The views of a scene show one set of named points, each view turned or mirrored, and shifted as a whole, with a little noise and some points left out.
(in the rows, 128 means zero)

Scene 1
View 1
Zil: [151 129 130 137 122 172 121 156 148 143 160  58 124 136 103 128 162  67
 106 170 177 166 134  73  91 105 118 117 147 192]
leg: [138 122 131 146 112 167 136 145 146 146 201  69 107 115  91 110 144  72
 103 147 187 171 167  50  70  68 114 104 130 194]
Ref: [151 111 119 157 142 151 143 179 120 119 140 123 100 124 101 137 147  90
  99  85 186 139  99  66 107 135 143 108 112 153]
Lil: [163 125 126 151 150 158 141 188 126 116 119 115 113 128 108 145 160  88
  98  97 177 136  72  71 125 149 146 115 116 149]
Metob: [141 118 127 140 129 150 146 164 140 144 174  59 108 120 125 112 165  83
 114 145 176 167 141  81  84 121 134 102 137 194]
Rel: [161 135 138 148 142 168 145 175 139 130 157  91 117 116 100 131 155  84
  97 120 179 146  95  56 113 111 137 112 116 166]
talet: [169 134 133 146 152 168 135 188 136 118 113 100 122 131 108 148 165  82
  98 120 173 139  62  72 132 145 143 122 123 154]
pim: [148 109 112 149 135 150 128 175 127 122 131 106 105 137 111 136 155  81
 104 115 182 148 112  79 101 147 135 111 130 164]
buga: [137 107 130 146 131 136 176 166 129 145 209  66  91  95 133  92 156  99
 118 109 179 169 154  77  69 116 151  87 117 195]
kezab: [144 110 120 154 128 155 135 165 128 129 160 108  98 124  95 128 142  83
 101 106 187 150 131  61  88 113 130 106 120 166]
Bifot: [144 118 118 148 119 165 116 158 138 135 156  89 110 136  89 133 147  69
  99 141 186 159 141  64  85 102 114 112 135 177]
velo: [145  90  98 161 147 129 137 193 106 105 105 146  86 139 119 144 149  96
 104  62 185 134  95  87 108 184 153 105 114 140]
Fada: [144 126 125 132 116 171 114 150 155 151 165  39 124 139 113 120 167  63
 112 194 175 176 153  81  79 105 109 114 158 206]
guso: [173 145 135 138 146 181 117 180 148 124 107  77 138 144 108 152 173  69
  99 159 168 146  62  74 134 138 129 131 141 165]
kazus: [130  92 117 158 131 129 166 169 117 133 193 105  78 102 119 104 142  99
 109  78 187 159 155  69  70 122 149  86 109 175]
View 2
guso: [121 158  94 156 153 113 114 165  61 122 153 105  91  71 129 165 159  85
 166 105 193 126 159 137  96  93 167 171  72  76]
Bifot: [117 170  98 164 131 103 128 161  94  84 160 107 150 112 117 144 120  87
 146 141 178 133 124 182 112 115 130 174 105  79]
buga: [114 179 122 179 153 120  90 123 123 103 148 133 191 100 104 177 128  71
 160 125 190 148 125 246 133 133 101 153 145 109]
kezab: [131 186 120 174 148 117 135 151  92 103 155 116 172  98 118 157 116  78
 145 133 181 139 117 188 113 119 117 181  98  98]
Rel: [132 190 115 180 152 113 118 156  86 126 154 109 143  74 129 157 131  93
 159 114 199 132 143 180 108 108 127 167  88  90]
Lil: [142 185 129 170 173 131 136 154  61 135 149 120 139  60 128 180 148  69
 161 109 186 137 131 153 103 106 140 188  68 106]
talet: [136 175 119 165 168 125 126 156  56 135 147 114 121  59 129 176 156  75
 165 104 192 132 143 144  99 100 151 182  67  95]
Ref: [144 193 134 176 165 129 144 151  71 125 148 122 166  76 122 175 131  68
 152 122 182 139 116 171 110 113 124 191  78 110]
pim: [129 169 115 158 159 126 134 151  71 106 151 122 148  93 114 175 143  62
 153 128 175 139 123 164 111 115 138 189  91 102]
Zil: [101 153  85 157 128 100 104 156 102  83 160 105 125 114 115 147 136  92
 155 131 186 131 146 186 114 111 141 153 120  67]
Metob: [106 158 101 162 146 113  97 141 106  94 151 121 150 108 105 170 140  74
 160 125 185 140 137 210 124 121 130 153 131  89]
kazus: [130 193 137 181 160 128 124 131 111 106 147 134 209 100 105 175 117  64
 146 136 179 149 105 226 127 133  93 178 123 119]
velo: [154 187 152 163 191 152 160 140  49 128 140 143 180  69 111 207 150  33
 149 123 165 149  98 156 113 119 132 219  67 132]
Fada: [ 87 134  69 148 119  92  89 155 110  66 159 105 119 132 107 149 139  88
 156 135 183 135 146 195 119 114 147 144 137  61]
View 3
pim: [143 145 178  94 133 116 143 102 131 120 126 126 172 139 117 108 106 131
 137 107 127 116 129 165 147 110 131 149  93 114]
kezab: [135 160 159  84 131 114 150 128 139 113 116 133 177 147 138 138 108 150
 119 107 122 104 130 174 148 107 136 153 112  90]
leg: [133 162 143  89 137 122 172 169 162 128 129 171 174 145 148 168 108 170
  99  82 103  91 137 196 142  98 130 161 157 114]
buga: [154 205 141  95 113 111 181 153 162 128  98 130 145 149 158 148  92 167
 120  90 149  80 132 172 158  88 133 163 111  84]
kazus: [140 196 151  76 126 111 160 132 146 109  94 103 173 158 163 135  98 162
 118 104 133  81 132 165 152  93 127 162  97  69]
guso: [148 101 184 123 119 112 143 104 124 139 153 172 152 119  75 114 114 118
 149 109 133 157 117 174 157 139 154 132 105 141]
talet: [145 118 183 108 118 105 133  98 118 123 131 144 158 129  88 114 111 118
 150 125 142 154 116 164 162 139 156 130  86 108]
Zil: [148 138 162 112 130 122 166 143 153 143 147 179 157 131 113 137 110 147
 123  81 115 114 133 189 145 106 129 156 138 149]
Rel: [136 137 162  99 120 107 149 127 133 121 123 152 162 135 114 145 109 139
 129 118 135 134 120 176 159 129 157 138 112  93]
Fada: [159 146 161 120 132 130 181 153 163 156 155 188 151 131 118 133 107 154
 123  61 110 100 136 194 141  94 119 163 146 169]
velo: [138 152 192  78 135 110 122  68 110  99 108  75 184 148 119  81 107 118
 151 129 136 117 126 143 152 114 127 145  48  81]
Metob: [158 169 157 107 119 117 175 142 156 141 127 152 149 136 130 133 102 152
 128  82 137  98 132 179 151  97 129 157 120 123]
Bifot: [132 140 164  91 142 123 153 131 143 122 138 156 181 141 127 134 112 147
 117  93 101 105 133 185 142 107 128 157 131 125]
Ref: [133 146 174  83 130 107 134 103 123 105 114 114 178 142 121 121 109 133
 134 127 130 124 126 162 153 123 144 142  85  80]
View 4
Metob: [103 149 174  99 124 162 122 105 140 210 168  99 128 132 116 155 136 115
  63  89  96 112 106  93 142 163 123 149 110 123]
talet: [119 139 146 166  91 180 109 105 100 181 146 141 134 115 136 110 168 106
  93 105 117 153  86 116 141 151 125 100 134 104]
Lil: [126 145 144 155  90 178 114 115 111 175 161 134 136 123 123 107 166 106
  85 106 122 153  86 120 149 148 139  86 132 104]
leg: [101 140 197 100 130 150 153 124 151 213 177  99  94  90  93 169 118 119
  68  97  87 112 126  88 144 155 162 176  99 127]
Zil: [100 136 172 125 133 156 125 107 127 213 140 115 109 102 120 153 133 111
  83  99 100 111 117  95 130 156 122 177 108 124]
Rel: [116 138 176 146  98 174 133 114 119 192 172 127 117 101 120 130 152 114
  81 101  98 142 101 104 143 151 148 116 126 109]
velo: [135 171 114 126  96 170  99 134 131 155 169 115 155 157  94  90 168  94
  74 106 160 156  72 134 173 145 150  61 124 109]
Fada: [ 93 136 172 108 148 149 120 100 132 223 129 108 109 106 123 169 126 109
  80  96  96  95 121  87 125 165 105 201  99 130]
kezab: [116 151 165 119 113 159 134 131 140 186 175 108 117 113  90 132 141 110
  73 103 119 135 104 109 159 144 164 122 112 118]
kazus: [117 166 175  79 109 165 137 135 162 190 214  85 132 145  77 142 136 116
  46  91 106 131 101 102 170 153 168 100 108 121]
Ref: [125 152 151 136  96 170 123 128 127 172 176 119 130 124 101 114 156 107
  75 103 127 151  90 119 162 145 158  88 123 110]
guso: [111 130 147 172 106 172 106  95  92 194 118 148 123 104 151 120 163 102
 102 108 113 142  96 112 127 153 106 137 130 107]
pim: [117 153 140 126 113 162 110 121 128 182 153 118 132 128 107 123 152 102
  78 104 131 137  92 117 153 150 136 119 117 116]
View 5
Bifot: [109  69  97  67  90 123 144 144 122 140  88 157 130 106  95  72 108 156
  84 119 141 141 157 160 167  96 129 125 115 131]
Fada: [110  43  77  45 116 136 142 162 117 168  71 159 134 118  95  84 110 147
  79  75 151 143 164 218 176  94 151 146 135 126]
leg: [ 81  59  95  47  63 117 144 140 109 169  71 163 137  97  83  26  87 160
  88  97 145 167 164 155 167  75 139 147 133 142]
Metob: [101  69  69  67  97 132 136 154 116 151 108 153 146 104 101  73 108 176
 104  78 162 138 158 183 147  95 158 141 110 137]
Rel: [113  82  86  97  91 145 145 157 145 160 130 162 139 109  97  76 104 169
  82 122 150 131 147 138 121  96 135 113 103 125]
Ref: [115 103  90 103  83 125 138 141 135 115 140 152 142 104 106  84 115 184
 104 139 148 124 148 120 130 106 125 103  79 133]
Zil: [112  55  84  61 107 140 142 160 127 165  86 161 131 116  96  82 106 150
  75  95 148 137 158 191 160  96 142 134 124 126]
Lil: [128  98  87 116 105 142 138 153 149 125 153 153 141 113 110 106 120 179
  91 140 151 108 143 131 117 112 125  98  80 122]
guso: [144  69  86 102 134 160 146 173 161 157 128 162 129 131 109 128 119 148
  61 130 145 106 146 174 132 111 124  99 106 108]
talet: [135  89  86 114 116 153 143 163 156 139 146 159 137 122 109 113 119 168
  78 136 149 105 142 144 118 113 125  95  89 115]
velo: [131 122  87 114  92 109 128 131 130  64 159 142 146 102 117 111 137 200
 124 149 149 102 147 121 139 127 123  91  54 134]
kezab: [105  88  94  81  77 117 139 137 122 126 112 155 140 101  96  63 108 176
 100 124 146 139 155 135 150  97 130 121  97 136]
buga: [ 77  83  60  66  68 120 131 142 102 146 125 148 160  88  96  42 101 205
 128  66 173 151 157 157 131  86 171 149  97 151]
kazus: [ 82 100  76  74  58 104 130 130 101 113 124 145 157  84  94  41 107 206
 134  98 160 148 157 131 139  93 154 134  86 156]
pim: [124  89  89  89  98 123 136 144 128 113 123 150 138 109 108  98 123 175
  99 124 147 117 154 155 151 112 132 112  89 129]
View 6
Lil: [127 127 131 138 128  97 140 142 118 108  79 141 151 118 174  76 126 141
 123 110  88 137 129 149 101  67 141 109 108 101]
velo: [112 165 121 132 130 117 154 157 143 112  52 122 176 118 164 117 140 136
 113 100  67 141 119 123 118  68 173 104  82 100]
talet: [133 118 139 148 123  90 134 149 108 102  92 141 150 110 173  63 122 147
 125 107  95 136 132 161  95  78 126 109 111  95]
leg: [124 102 140 162 148  86 101  91 117 141 117 112 106 166 153  97 109  82
 146 166 163 203  99 113 132  94 122 158 170 122]
Bifot: [130 114 143 167 135  93 109 124 120 124 109 115 135 145 139  98 124 109
 136 140 135 177 104 122 128 103 121 137 144 115]
kezab: [121 126 133 144 140 100 127 117 127 127  88 124 138 146 153 105 124 109
 132 140 119 167 108 117 123  79 142 128 137 115]
pim: [122 132 133 159 132 102 124 141 126 117  85 115 151 126 160  95 126 125
 127 119 102 165 115 132 120  86 140 127 108  99]
Zil: [132  96 150 187 135  85  96 126 107 121 122 105 124 136 154  71 112 110
 141 141 148 190 112 141 123 107 107 149 140 102]
buga: [108 129 114 147 157 100 117  87 128 143  83  98 110 152 204  90  99  82
 144 164 138 213 112 113 125  51 170 167 122  99]
Ref: [122 135 127 129 134 103 142 129 128 120  77 139 150 132 164  98 128 126
 126 124  94 148 117 128 111  68 152 112 121 110]
Fada: [128  95 150 209 137  84  79 125 104 125 131  84 120 138 156  72 107 100
 144 147 162 213 106 136 131 120 103 169 136  94]
guso: [140  98 152 175 119  82 115 158 100  97 114 131 144 106 162  49 122 149
 129 107 110 144 131 171  97 101  99 119 116  92]
kazus: [105 146 113 131 154 110 133  98 139 142  69 111 128 156 180 117 117  88
 135 154 117 193 105 102 128  53 179 145 125 112]

Which points are out of place in each view (at most two, in the order of its rows)? Write none if all are in place.
view 1 -> none
view 2 -> velo
view 3 -> kezab
view 4 -> none
view 5 -> leg
view 6 -> none
